A landscape with many peaks, sampled at points; each row gives a point and its height.
A climber steps from a point to whichever of its 2 nearest points has the largest rise for the distance, and stops where none of them is higher. Distance is the straight distance between rows; heights are no part of it.
K_869: [  4  -4 -19  -6  -7  -4  -8  -5   8   4 -20 -12  -8   6   4   5 -13  -2
  18 -10  -4   3  -4  -9   8  -8]  height 482
K_717: [ -2   2  -7  16   4  -7   8  -2   5   4  -8   0 -19  -1   7  -8  -3  14
  10   0   9   8   1   9   9   2]  height 400
K_518: [-11  -3  -2  23   8 -16  18 -19   5 -12   3   9 -16 -30   1  -3  16  12
  -2  -4  -9  14  -7   9   6   7]  height 324
K_574: [-14 -26  -5   1 -15   4  12 -14  -1  -3  -8   4  -5 -39 -15  18   9   4
  17  -2 -18  -3 -11  11  -2  13]  height 506
K_790: [-23  -4   5 -26  18  -9  -9 -30  -3  -8   1  -3  19   1 -24   9   8  -4
   4  18   5 -22   0  -5  -2   7]  height 277
K_709: [ -4 -16  -5 -43   9  -2 -19 -12  -4  -9  -6 -16  14   6 -17   7   4  -6
  -1  13  -2 -14  -2   4  -8  -6]  height 311
K_124: [-21 -13  -7  -5  19  -2   2 -12   2 -11 -11 -13   9  -1 -11  14 -19  29
  20  17  18  -2 -16   8  -9 -14]  height 428
K_253: [ -5  -1  17 -15  19  -7   7 -28  16   6 -12  12   7 -15 -26   3  25  16
 -16  17  -3   2  21  11 -11  36]  height 648
K_894: [ -8   8  27  16 -12   1  25  17   6  18  10  19   4  19   8 -14   3  -6
  -5   6  13  -6 -10  25 -15 -21]  height 192
K_714: [  9  -6 -26  14  22  -1  -7 -17  -3 -33  10   6 -14 -25   7  17   8  -7
  -1   6 -21  18  -8  12   9  15]  height 418
K_366: [  2   2  -2 -14  21   4 -14 -33 -17 -15   5   5   3  -5  -7  15  14   1
 -14   8  -7  -3   7  -8   7  27]  height 316
K_512: [ 12  12 -16  18 -21  12  -5  14   8  12 -18   1  -7  28   9   2 -28  -3
  27 -21   2  -6  10 -30  22   0]  height 298
K_88: [ -2  10   1 -17  14   9   3   1  -7  -3   5  12   5  16   9  -7   3   5
 -16  22  24  -5   2  24  -9   1]  height 477
K_307: [  1 -18  -7 -13 -31  14   6  29   8   4 -11 -11 -14  -8  -2  -5  -4  15
  12  -4  -4  -7  15  18  15   0]  height 175
K_845: [-13   7   4  34 -29   0  16  30   6  16 -11  19 -11  19   8  -7 -27   0
  12  10   9   1   0  16  10 -16]  height 305
K_688: [  1  13 -11   2 -17  22   4  16   1   8 -11   5  -9  18  19  -1 -17   4
  22 -13   8  -3  16  -8  21   6]  height 275
K_359: [  9   0 -13  18 -38 -11  -1  17  10  -7  -9 -10   1  11  11  -1 -40  -5
  -5 -16 -22  -5  -4 -28   0 -17]  height 103
K_474: [-22 -11   9  -5   3 -29 -15   4  10   5  -3 -24  19   1 -17 -14   7 -44
   8   6 -16 -13 -16 -17 -13 -28]  height 193
K_679: [  7  24 -14 -10  36  19 -17 -18 -13  -6  -8  13   2  15   9  13  -1   5
 -12  17  31   1   4   8  -1  11]  height 384
K_594: [-15   1  24   3   7   6  11 -29 -12  -8  16  18  20 -22 -10   2  20  23
 -23  15  -7 -16  11   9  -8  28]  height 458
K_595: [  9  -8 -20  -7  15   0 -21   2  -6 -36   5 -20   1 -16   6  24 -26   3
 -21   9 -20  13 -14   4   8 -11]  height 437
K_975: [ -3   7 -14   8  31   7  -4 -18   4 -13   2  -3   8   0   9  -8  -2  33
 -13  23  15  -6  -8  10  -7 -14]  height 386
K_379: [  6 -17  12  -9   1 -12  19  11  17  23 -14  -1  -6   6 -22 -18  10  28
  17   4  13  -7  12  21 -11   5]  height 122
K_579: [  4  11  -9 -23  41   4 -20 -26   1  -2 -14   5  -1  20 -14   9  -4   7
   2  23  24  -4   0   4  -9  12]  height 354
K_68: [ -1  22 -10 -10  13  21 -12 -28 -16   0 -12  16  -2   8  -1  25   1 -12
  15  -5   9  -5   1   3  -5  30]  height 485
K_511: [  1  -2 -25  18  11  12   3  -9 -15 -29  -3  -3   5 -17   3  33 -25  36
  12 -12  -4  16   1 -10  13  11]  height 320
K_914: [-26   4  25  11   2 -22   9 -24   0   4  25   3  13  -9  -1 -22  26 -12
 -20  11 -12 -10 -16  -9 -11  -6]  height 215
K_909: [ -3  20  13 -12  24   0  -3 -20  17   6  -7  11   4  -1 -19 -13  22  22
 -28  22   7  -4  22  15  -7  28]  height 573
K_836: [ 12   0 -24  -9 -10   3 -32   9   6 -10 -10 -14 -17  -6  18   6   1 -31
   3   0 -12  10  -5  -4   3  -4]  height 375
K_44: [  8 -10  17   1  13 -11  11  19  17  20 -15  -9   5  14 -26 -24  -5   3
  24  -3   6 -19   8  -8  -7 -34]  height 507
K_718: [-13   0  24 -16  -5   9   8 -18 -11   9   6  27  17  -3 -26  10  12  -9
  -8  -1  -8 -20  11  -1  -3  22]  height 360
K_564: [-10  12  18  15  -2 -15  10 -10   4  10  14   5   5   2   1 -19  18 -12
 -15  -7  -6   3 -19   1  -6  -6]  height 216
K_691: [  3  -4  23   5 -28  10  27   4  -2  17  19  25  15 -17  -5  -3  20 -27
   4 -14 -21 -12  -4  -6  -2   3]  height 254
K_47: [-10 -16   2  13 -34  -8  10   8   7   9  -1  -5   0 -15   1  -7  -9  -3
  -1 -16 -25   2  -9 -13   1 -13]  height 139
K_65: [ -2  11  12   4  20   5  -4 -17 -10 -19  19   1  11   4   8 -10  12  10
 -35  26   2  -7   2  13  -2   2]  height 626
K_878: [ 15  -2  -9   2  -1  -7   2 -23   8   7   0   0  -3 -15   7   8   5   3
  14 -19  -7  13   3 -41   3  10]  height 223
K_105: [ 10  11   0  -3  19 -14   0   8  18  18  -5   3 -16  13   1 -34  17  15
   3   8  26  16  14   4 -10  11]  height 449
K_555: [  0   4  12 -19 -10  15  17  27   7  14  -7   7  -7  11  -4  -7   1   1
   4  -2  13 -10  13  27  -1   4]  height 152
K_600: [-20  -8   4 -19   8 -19 -13 -14   4   3   5 -10  17   0 -19  -3  14 -32
   9   4  -8 -20  -7 -20  -1 -13]  height 221
K_20: [-10 -11 -21  18   5 -16   0  -5  11 -20 -20 -11 -19 -21   1  11 -13  10
  10   9 -12  12 -12  16   1 -13]  height 436
K_334: [  3  -3 -10  -6   0   4 -16 -16 -13  -7  -2  -6  -4  -4   2  23   3 -21
   3   9  -7  -5 -11   9   8   3]  height 166
K_685: [  6   6  -9  12 -29  13   0  31  10   7  -5  -1 -10  18  21  -8 -15 -31
   1  -9  -4  -3  -4  -7   3 -18]  height 287
K_452: [-23  -5   2 -22  10 -11 -10 -33  -8  -7  15  -4  16   9 -22   6   7 -29
   0  10  -6 -22  -2 -30   5   7]  height 248
K_731: [ 10 -17   6  11 -34 -14  18  -1   3   9  21   3   8 -25   4  -2  -2  -7
  -2 -21 -24   9  -5 -36   0 -10]  height 160
K_677: [-14   1  -5  31  -2   4  10 -11 -18 -23  10   1   5 -24   0  26 -28  48
   1 -16  -7  15   1  -9   4   2]  height 291
K_661: [ -6  32   0  26  10  -4   6 -14  -6   6   3  23 -10  22  20   1   6 -22
   1   5  19   8 -18   6 -16  -4]  height 41
K_648: [-19  -5  10  20 -11   2   6  -1  -6 -10 -14   3 -15 -13   4  14   5 -22
  16  12 -10   4 -18  36 -11   4]  height 327
K_525: [  9  -3 -22   3  25   0 -19 -20 -11 -36   6 -20   8 -18  11  23 -11  11
  -6   7  -3  14  -7 -11  12   2]  height 381
K_840: [  8   6  23  25 -25  -2  13 -25 -16 -13  30   8  23 -22  21  16 -12  13
  -2 -15   1  12   2 -31  -4   2]  height 233
K_137: [-10   7  13  23 -17  -5  23   0   1  10  10   5   6  13   4 -11  -5   3
  -7 -14  -5   1 -13  -3   3 -16]  height 241
K_787: [  6   8  -5 -12   8  10  -4 -20 -17   7   0  13  18   8   0  15   0 -10
   9 -20  11  -3   4 -17   2  16]  height 255
K_110: [  0  18  -7 -11  30  18  -9 -38 -13  -9  -5  -1  14  10   1   7  -2  28
  -6   5  14 -10  10 -20   0  19]  height 307
K_346: [ 15  -1 -10   2 -31   2  -6  31   6 -19  -1 -18 -14 -10  28  18 -32  -3
 -13  -5 -16   7   6  -5  10  -2]  height 376
K_89: [ -2 -14   9 -11  -7 -19  -5  25  13   7   5 -22  -1   3  -4 -29   8   3
 -15   1   2   7  -9  14  -4 -25]  height 498
K_896: [ 12  15   2  18 -19   4   5   8  -1  10  -1   1   3  16  16   5 -20 -10
   9 -30  -1   5  10 -37  10  -1]  height 328
K_888: [-18  -9  -5 -10  -3  17 -11  -7 -16  -8 -13  -5  -5  -6  -8  26 -10 -12
  13  12  -5 -15 -15  29  -6   0]  height 143
K_705: [ -6 -12   6   0  -5 -22  -2  13  13  14  -4 -14  11   8  -5 -16  -4 -24
  -4 -11 -16 -13 -14 -13 -11 -27]  height 211
K_681: [ -3  -4  -9  11 -33  14   4  37  22   2 -15  -7 -19   6  12 -13 -12   4
  18   8  -5  -3   8  13  20  -4]  height 189
K_435: [  7  -2  -3 -12  16 -20 -17 -16   3   1  -4  -7 -10  -4  -5 -13  12   5
  -8   3  -4   6  -4  -1  -3   6]  height 315
K_951: [ -1  11  -5  14  -3  12   6   4  -4  13  -3   9  13  32  10   7 -29  10
  13 -13  18  -1  -9 -24  -1 -22]  height 74
K_752: [ -7  -4 -14 -12   5  -1  -4 -16   2   7 -16 -15  11  10  -7  11 -14 -11
  32 -15   1 -11  -8 -22  -3  -8]  height 422
K_257: [ -4  12  11 -16  14  19  -7 -30 -20   1   5  10  26  10 -13  23  -5  15
   3  -7  16 -13   9 -20  -5  25]  height 280
K_74: [ 14  15  -7 -19  15  -1 -11  23  17  21  -1   7 -16  20   3 -31  11  -8
   2  -1  22  19  12  -5  -2  20]  height 421
K_430: [ -2  14  -3  18   6  14   7  -3 -11  20 -11  21   3  36   0   4 -18  -6
  22 -12  28 -10   1 -12  -8 -10]  height 63
K_736: [  1  -6   3   4  -7 -18  -8  -2   4  -4  14 -14  -4 -15   8  -7   3  -4
 -21  -9 -16  12 -21 -18  -3 -15]  height 310
K_689: [ -8   2   5  15 -20  10  19  34   1  21  -4  12  -3  22  11 -16 -17  17
  12   3  19   2   7   8  25 -10]  height 278
K_992: [  5  13   2 -14  21  15  -6  12  -9 -18  20  -3  11   7  13  -3   3  12
 -33  25  10   0   6  18   4 -11]  height 538
K_989: [ 17  18  -9  -7   8   5 -19  20  -2  19   3   7 -15  20  12 -30   5 -19
   3 -22  12   8  12 -18   2  14]  height 391
K_56: [ -4  -3   9   7 -12   0  19   7   4  14 -11   8  -6  -5  -6  -6  14   3
  12 -14   0   0   1   7   3  12]  height 451
K_844: [ 13  -7  -1 -19 -10  -1 -20  35   5   3  21 -29   5  -2  14 -25  -8  10
 -27  -9   5  15   1 -11  10 -11]  height 274
K_197: [-12   0  -8  28 -15  21  -1   4  -9 -11 -20   9 -22 -13   5  23   0 -11
  15   1  -8  -1  -7  31   3  16]  height 282
K_533: [ -6 -11  -8   0  -2   5   5 -14 -12  -3 -16   0  -6 -16 -11  21  -6  15
  23  -7   2  -2  -4  12   9  12]  height 427
K_103: [ -1   4   1  23  -6   5  14 -19 -27 -20  19   0  20 -18  16  27 -20  22
  -1 -11  -1  10   1 -15  -2   7]  height 262
K_654: [  4  -8 -12  20  20  -5   9   0  -1 -25  -4   8 -19 -34   1   7  19  -4
  -2  12 -20  17 -12  35   5  11]  height 371
K_673: [  3 -15  -3  -9 -15  -8  -8  23   8   7  -4 -12  -9   0   9  -9   1 -18
 -14  10  -4  -1 -12  22  -9 -30]  height 434
K_906: [ 13  22  -9   9  -1   0   0  14   1  15   2   1  -9  21  16 -10   1 -12
   8 -32  10  11   9 -29  13   3]  height 359
K_953: [ 25  13   8 -21   9  11 -12  16  -1  11   7  -1  12  23  -1  -4   4 -21
   4 -22  -3 -15   7 -23   0  -5]  height 240
K_967: [  7  -1   1  -6 -29   4  -5  39   8  -1   9  -7   1  12  20  -7 -15 -12
 -19 -15 -13   4   6  -5   3 -15]  height 319
K_577: [ -7  14  26  -1   5   7   6 -23 -17 -12  17  12  15  -2  -4  -9  19  12
 -42  28  -6 -13  15  12   1  18]  height 530
K_737: [ -5  11  -8  20  22   8   8  -8  -2  -8   1  13  -1   7  21   7 -13  18
  -8  12  20  12  -9  12  -2 -16]  height 425
K_583: [  9  -4  -1 -11 -11   4   5   3  -1  -5   5 -15   7   3   7   1  -7  25
  -1 -15   8   9   3 -15  14  -4]  height 555
K_753: [ 27   4  10   0 -14   1   3  -3  -4  10  19   0  16   2  13   1  -1 -12
   9 -33  -1  13  12 -43   6   7]  height 296
K_711: [ -1  -4  -9   4  -4 -17  -2  20   9  -1  -8 -12 -26 -10   2 -15  10  -9
  -8   9 -12  14 -12  28   4 -10]  height 378
K_493: [  3  -1  -2   9  22 -13  -1   3  10 -13   1  -6 -16 -17   2  -7  19  -6
 -15  24  -6  14  -4  39  -1   1]  height 340
K_445: [-14  -6  26  -4  -7   5  14 -16  -8  17  20  24  32 -11 -24  11  12 -11
  12  -8 -10 -24   3 -19 -16  14]  height 321
K_71: [  4   3 -30  23  16  11  -3   2  -3 -32  -1  -2   0  -9  20  33 -28  13
  -1  -7  -1  22  -6   4  10   2]  height 353
K_589: [  4 -21  -5 -15  -8   2   3  -9   1  -1 -19   9 -16 -28 -10  16  22  -6
   9   0 -11  -1   9  18  -1  21]  height 431
K_240: [ -5  -2   7  13   3  -5  20   1   5  -7  15   2 -10 -23   6 -14  16  22
 -22   3  -7  15   1  15  13   6]  height 329
K_37: [ -2  -6  25   2 -23   3  25  15   2  10  17   7  17   0  -5  -6  20  -3
 -11  -7 -10  -9   1   9  -2  -3]  height 229
K_861: [ -4  21  -3   8  43  11 -11 -38  -8 -11 -16   5  16  -5   1   2   5  32
  -4  18  20 -10  11   6 -13  22]  height 333
K_176: [  8 -13  13  -5 -14  10   5   4   1  12   7  18  11 -16 -13   5  18 -37
   8 -13 -29 -20   0 -28  -5   1]  height 286
K_880: [  3 -15  -5  -6 -12  -9  13   8   9  -4   0 -17  -7 -13   3  -5 -12  30
 -13  -9 -10  12  -3  -4  18 -16]  height 652
K_674: [ 12  -1   3 -20   8  -4 -26  30  14  16   8  -6  -5  11 -11 -33  15 -12
 -25   4  20   6   3   6 -10   2]  height 279
K_51: [-16  -9  -7  16  10  -7   8  -8   1 -11 -15  -8 -15 -17  -6  19  -2   0
  14  16  -5   7 -14  39 -10  -8]  height 382
K_438: [  1  21   9  -6  16   5   8  -4  12   5  -3  14  -6   8   0  -8  11  16
 -15  17  19   7  11  28 -13  24]  height 516
K_972: [ -4  28 -10  -1  17  25 -12 -20 -24  -7   2  23   0  20   8  29  -7  -7
  -2   0  24  -2  -1  13  -2  16]  height 426
K_912: [ 18   6  20  19 -24   0  16 -13 -12   4  24   3  25  -5   8  18 -19  -2
  11 -30  -2   9   9 -46  -1   4]  height 266
K_666: [-10   3  15  19   5 -12  16 -29  -4  -2  14  22   0 -21  -8  -2  28  -5
 -10   6 -11   4 -14  14  -6  10]  height 285
K_212: [ -6  -7   0  -9  16 -23   7 -14  10  12 -25  -5   0  -1 -32   6  22 -10
  26   9  -2 -11   5  -1 -31  14]  height 217
K_985: [  2   2  16   4  -5  -8  11  28  15  18   4   7 -13  16   1 -27  16 -13
  -6   7   3   1  -7  22 -14 -11]  height 174
K_255: [ 13  10   5 -30  12   7 -20  16   3   9   6   0   6  23 -10 -19  13 -24
 -14  -4   8  -1  11  -4  -9   6]  height 260
K_61: [ -3  -7   2  -3  -8  -7   8  28  10   3   7  -2 -20 -16   9 -15  14  16
 -11  -3  -4  14   9  18  16  12]  height 357
K_976: [ -5   5  30  -7  -7  -2  23  10   4  10  12   6  12  16  -5 -22  18  14
 -14  -5   9 -12  -1  21  -9 -15]  height 210
K_990: [-11   3   2   7  -4   6  11   8  -8   8  -7   7 -11   9   6  11   2 -14
   4  18  11   3 -13  37 -13  -5]  height 281
K_6: [  8 -12 -22   7 -24  -6 -17  16   9 -14 -10 -13 -13 -15  14   9 -13 -10
  -6  -6 -25  10  -9  -7  10  -7]  height 433
K_399: [ 17 -10 -11 -13  17   7 -23 -19 -19 -28   5  -3  -2 -20   4  29  -2  -2
  -1   5  -4   6   9 -15  10  21]  height 338
K_981: [-13 -10 -18 -18  27   2 -13 -17  -5 -24  -1 -21  20  -3  -3  10 -13  27
  -3  26  11  -4 -12   4   2 -17]  height 383
K_560: [ 16  -4   7 -15 -18   4   0  43   7   5  20 -14   7  14  13 -22 -13   9
  -9 -16   2   4   6 -10  14 -15]  height 294
K_191: [  4 -14 -18   0 -16 -12  -2  17  16   5 -14 -20 -11   0  -3 -14 -14   9
   2  -6  -9   4   1  -4  11 -15]  height 554
K_250: [  6 -17  20  -4   0 -17  13  30  20  16  -3 -13   1  17 -13 -26   3   6
   2   5  11  -2   0   5 -14 -39]  height 572
K_855: [ -5   7   0  -3   8  -3  10 -17   1  10  -5  11  -1  -8  -6  -4  19  23
   5 -10   2   3   5  -5   5  24]  height 511
K_500: [-10 -16  -5 -29   9  -5  -9 -32 -19 -23  11  -4  -2  -9 -18  18   8 -26
  -6  20 -10 -17   3 -20   9   8]  height 218
K_576: [ 15  -4 -20 -16   0   4 -35  17   2   4  -4 -23 -11   6   9 -11  -4 -21
  -4  -3   6   9  -4  -5   2  -7]  height 337
K_846: [  0   1 -13   5 -11  -4  -1  13   3   3  -4 -10   1  25  14   3 -39   0
  -1 -15   3   2  -9 -25   3 -25]  height 87
K_558: [-29 -15   6 -19  12 -17   2 -40  -2  -9  17   7   9 -15 -27   1  25  -4
 -10  29  -8 -21   4 -16  -2   3]  height 247
K_908: [  5   6 -19 -19  42   5 -19 -32  -6 -21  -8 -10   5   3   3   4  -2  24
  -4  15  20  -7   0  -8   1  13]  height 326
K_107: [-17  -4  13  37 -47   3  14  22   2  13  -8  12  -4   6  -6  -9 -14  11
  21   4  -6 -12   9  17  13  -6]  height 344
K_80: [ -4  -2   1  -5   9  -7   4  -1   3  10 -11  -3   0  15  -9   3   5 -17
  14   7  10  -3  -6  17 -17  -5]  height 265
K_306: [ -3  10  -3  17 -17  11  15  16   0   8   1   8  -7   8  20   3 -17  26
   3 -10   7  11   8   3  30   0]  height 258
K_834: [ 14   1  -1  -1  12  15  -4   5 -13 -36  21 -13  19  -9  27  12 -17  32
 -26  12   5   8  10   9   5 -12]  height 435
K_364: [ 23   2 -10   8   6 -13 -13 -15   3  -2  13  -9  -2 -17  17  -5   5  11
  -7 -19  -3  19  -3 -40   7   3]  height 244
K_708: [  8  14  -7  24 -10   3 -11  15  14   7 -10  -3 -17  13  17 -20  -1 -37
  11 -11  -4   2  -3  -8  -8 -13]  height 259
K_817: [  4  -1   8 -22   9  -2  11 -14  14  16  -9  15   5 -13 -27  -2  26  34
   0  -8   4   0  18  -3  -3  34]  height 566
K_439: [ 17  12  -6 -16  10  12   0   8  -4   7   0   5  -8  13  14   2  -1   7
   3 -10  19   1  12   2   5  17]  height 242
K_350: [-16  -1  28   2  -4 -15  13 -20  -7   2  12  17   5  -7 -15 -11  31 -19
 -18  23 -16  -7  -5  11  -7   8]  height 250
K_866: [ -3 -18   7   0  -5 -21  17  -5  11  17 -17 -12   4   1 -29 -11  -3  40
  27   2   9  -9  10   9   1  -3]  height 113
K_355: [-18   7   9  32 -21   0  24   4  -1  19  -1  16   0  22  -3  -5 -21   5
  12  -3  18  -3  -5   5  -1 -18]  height 273
K_784: [  9  -4  -1   4  -4 -13  -6  15  12  14 -10 -12 -10  16  -3 -21   6 -23
  12  -7  -9   3  -6  -3 -16 -18]  height 234
K_508: [-15   0  -2  -9  -2  24  -2  -6 -19   3 -15   9  -5  -3 -16  21 -11  17
  25 -12  10 -12   4  24  -2   8]  height 379
K_247: [ -9   6  -2 -17   5  30 -10   3 -14   4 -18  10   6  16 -12  28  -8 -10
  23  -2  14 -18   1  19 -16  14]  height 335
K_863: [ 11  -8   0  11  -1 -15 -10 -17  -3  -4  29  -9   1 -28   6 -13  15  -1
 -27  -2 -16  16  -5 -35   5   3]  height 272
K_245: [  3   7 -26  14  22  17   2  10  -7 -39  10  -5  13   3  28  16 -30  27
 -15   6  11  20   1   2   9 -10]  height 389
K_852: [ 11 -15 -15 -24  10  -5 -18 -16   4   6 -21   0 -16 -17 -13   7  20 -18
   8   5 -13   0   6  -2  -3  27]  height 380
K_687: [-11  -5  20 -23  -2  16  12 -22 -16   3  22  27  14 -21 -22  20  18  11
 -17  16  -5 -17  17   0  -7  35]  height 405
K_277: [ -5  -5   4 -13   1  19  -5   5  -6  13 -19  -1   2  21  -9  11  -3 -28
  20  19   9 -19  -3  24 -22  -5]  height 295
K_492: [  3  -4   7  12   3  -7  19  16  11  23 -14   3  10  24 -18 -19 -16  17
  30  -3  18  -9   6 -10   9 -34]  height 460
K_201: [  3 -15   0 -10  -2   1   1 -18  -1  11  14  12  17 -18 -12  14   4 -32
  23  -4 -18 -19   0 -49  -2   4]  height 325
K_833: [  3   1   6  -3  19   4   7   4   6  21 -12  10  13  32 -17 -12 -11  17
  25  -8  32 -15  11  -7  -4 -14]  height 419
K_881: [  9  -2  -4 -27  16  -5 -15 -20   3  -3  -5  10  -5  -4 -16   4  19   4
  -9   6  -5   6   8 -11   0  28]  height 345
K_478: [  8   8  -1  -4   4   0 -16   6   7 -11  25 -19   5   0  18 -15  -5  19
 -29  -2   7  12  -4 -11   8 -17]  height 252
K_599: [  4 -15 -12 -22  -1 -10 -29 -18 -14 -12   8 -16  -5 -12   0  16   4 -29
  -4  13 -16  -1  -4 -16  11   2]  height 190
K_123: [ -5  -7 -13  26 -15   5  14  15   1 -15  -8   4 -24 -23  12  10  -8   6
   0  -2 -15  19  -4  19  16   2]  height 225
K_79: [ -2   0 -15  15 -17   2   1  31  10  -6 -13  -4 -34  -5  26 -11  -9  -1
   4   5 -13  13   2  15  21  -3]  height 204
K_276: [  2  -8   8  26 -44  -3  13  17   6   2   3   1   7  -3   2   5 -29  -9
  -7 -19 -26  -4  -3 -33   5 -11]  height 121
K_944: [  7  -6   5   1 -13 -18   1  31  19  14  -6  -3 -20  -4  -3 -40  23   8
   3  -5  -3   7  11  11  13   6]  height 385
K_897: [-20  -3  -9  14  12  -3   7  -3   0 -10 -10   1  -1  -3   2   7 -23  25
   7  25  22   6 -14  18 -11 -24]  height 483
K_31: [  0  -2   2   0 -24  -6  -8  12   2  -7  11 -15  -1   4  11   3 -19 -17
 -23  -7 -21   3 -15  -3   2 -23]  height 361
K_121: [  8  -5   2  12   7 -30   1  19  18  24  -9 -11 -25   5  -8 -39  18   5
   9   1  11  17   8   4  -3  -3]  height 416
K_382: [  6  10  -3  -8  12  -4 -19 -10  -7  -7  15  -2  -2   9   7 -13  16 -10
 -22  -1   4   8  -4  -8   4   4]  height 284
K_877: [  7  -9   3 -27 -24  24   7  33   3   1  -4  -5   1   1  -5  -3   2  -7
   9  -8  -4 -16  15  19   6   3]  height 163
K_978: [ -3 -11 -10 -27  15  -5 -18 -13 -15 -22   4 -22   5  -5  -9  12  -2   7
 -12  17  -7  -8 -11   8   7 -18]  height 346
K_772: [-16 -12  17  23 -38   0  22  11  -5  11  -3  15  -7 -14 -11  -2   4  12
  14 -16 -10  -6   6  15   6   1]  height 394
K_842: [ -4  19  -2  17  -1   9   4   2  -4  16  -7  16  -2  29  18  -5  -8 -27
   9 -11  21  -2   0   0 -11  -9]  height 53
K_349: [  9  -9  -9 -12   7  -9 -35  27   4   6   0 -24 -13   0  -6 -26  10 -21
 -14   8   8   7  -7  13  -7  -5]  height 304
K_122: [  3   2  17 -24   4  -3  10  12  15  13  -8   8  -1  14 -17  -7  14  -6
  -4  16   6  -5  11  39 -15  11]  height 140
K_83: [ 18   8  16  -4  -2   2  -9  29  -5  12  14  -7  20  13  -3 -15   5 -32
 -10 -24  -9  -8   4 -29   3 -13]  height 222
K_831: [ 22  -7  24  10 -30  -5   9  16  -7   7  21   2  17 -12  10  -7  -1 -24
  -7 -22 -19   2   4 -29   1  -8]  height 181
K_163: [ -8  15  -3   5  37  -6  -1 -31  10  -2 -10   2   7   4   3 -10  10  25
  -6  20  18  -7  -4   5 -19   8]  height 358
K_955: [  5   4   2 -12   2  21   3   5  -9 -18  12  -8  14  -3  10   7 -14  39
 -10  -3  10   2   6  11  11  -4]  height 486
K_547: [ -7   6  -8  28 -32  17   9  23  -8 -16  -8  10 -24 -16  14  18 -13  -6
  15  -2 -10   7   7  16  13  13]  height 249
K_641: [ 15  17  -2  -6  13   6  -9   1  -8 -15  15   0   1   3  23   4   3   8
 -13   0  10   8   5  -4   5  12]  height 261
K_12: [ -1 -10  -8  -4  -6  -5  -4  -6   4   9   3 -11  10  -2  -5  13  -1 -22
  13 -16 -14 -10  -5 -38   0  -7]  height 369
K_207: [ -3  -2  10   0   0 -17   5   1  13  13 -21  -8  -1   8 -20  -4  19 -31
  19   9  -7 -13  -1   6 -30  -2]  height 239
K_302: [ 16   7  30  -1 -17  -5  -2  10 -10   3  33  -1  27  17   9  -9   0 -26
 -12 -22 -15  -6   0 -28   3 -19]  height 203
K_319: [ -6   6 -15  12  28   4  -8 -19 -12 -22  -9   7 -12 -12   0  21   0  -9
  10   5  -2   8 -10  25   0  14]  height 484
K_260: [-15  10 -12  17  18  15 -12 -27 -25  -8 -14  16 -15  -3  -5  31  -5  -5
  19  -4   6   1 -11   9  -9  25]  height 584
K_193: [  7  -7   8 -17  13 -20  12  12  14  19 -13  -5 -17   7 -28  -6  21   9
   5  20   8   6  13  26 -25   9]  height 131
K_550: [ -3 -17 -17  -4   2 -11 -19   3   4 -21 -14 -22  -8 -17   7  16 -13  -9
  -4   6 -18   7 -17   8   2 -20]  height 521

Call two points neighbours if one is among the 2 nearest of the other. Go from one point of each pair to the other, from neighbour to neighbour, staying as high as possible. Name the lowest point that can't be avoided.
K_31 / K_250: K_474
K_253 / K_65: K_88
K_31 / K_6: K_967
K_881 / K_550: K_366
K_260 / K_250: K_493
K_250 / K_897: K_110
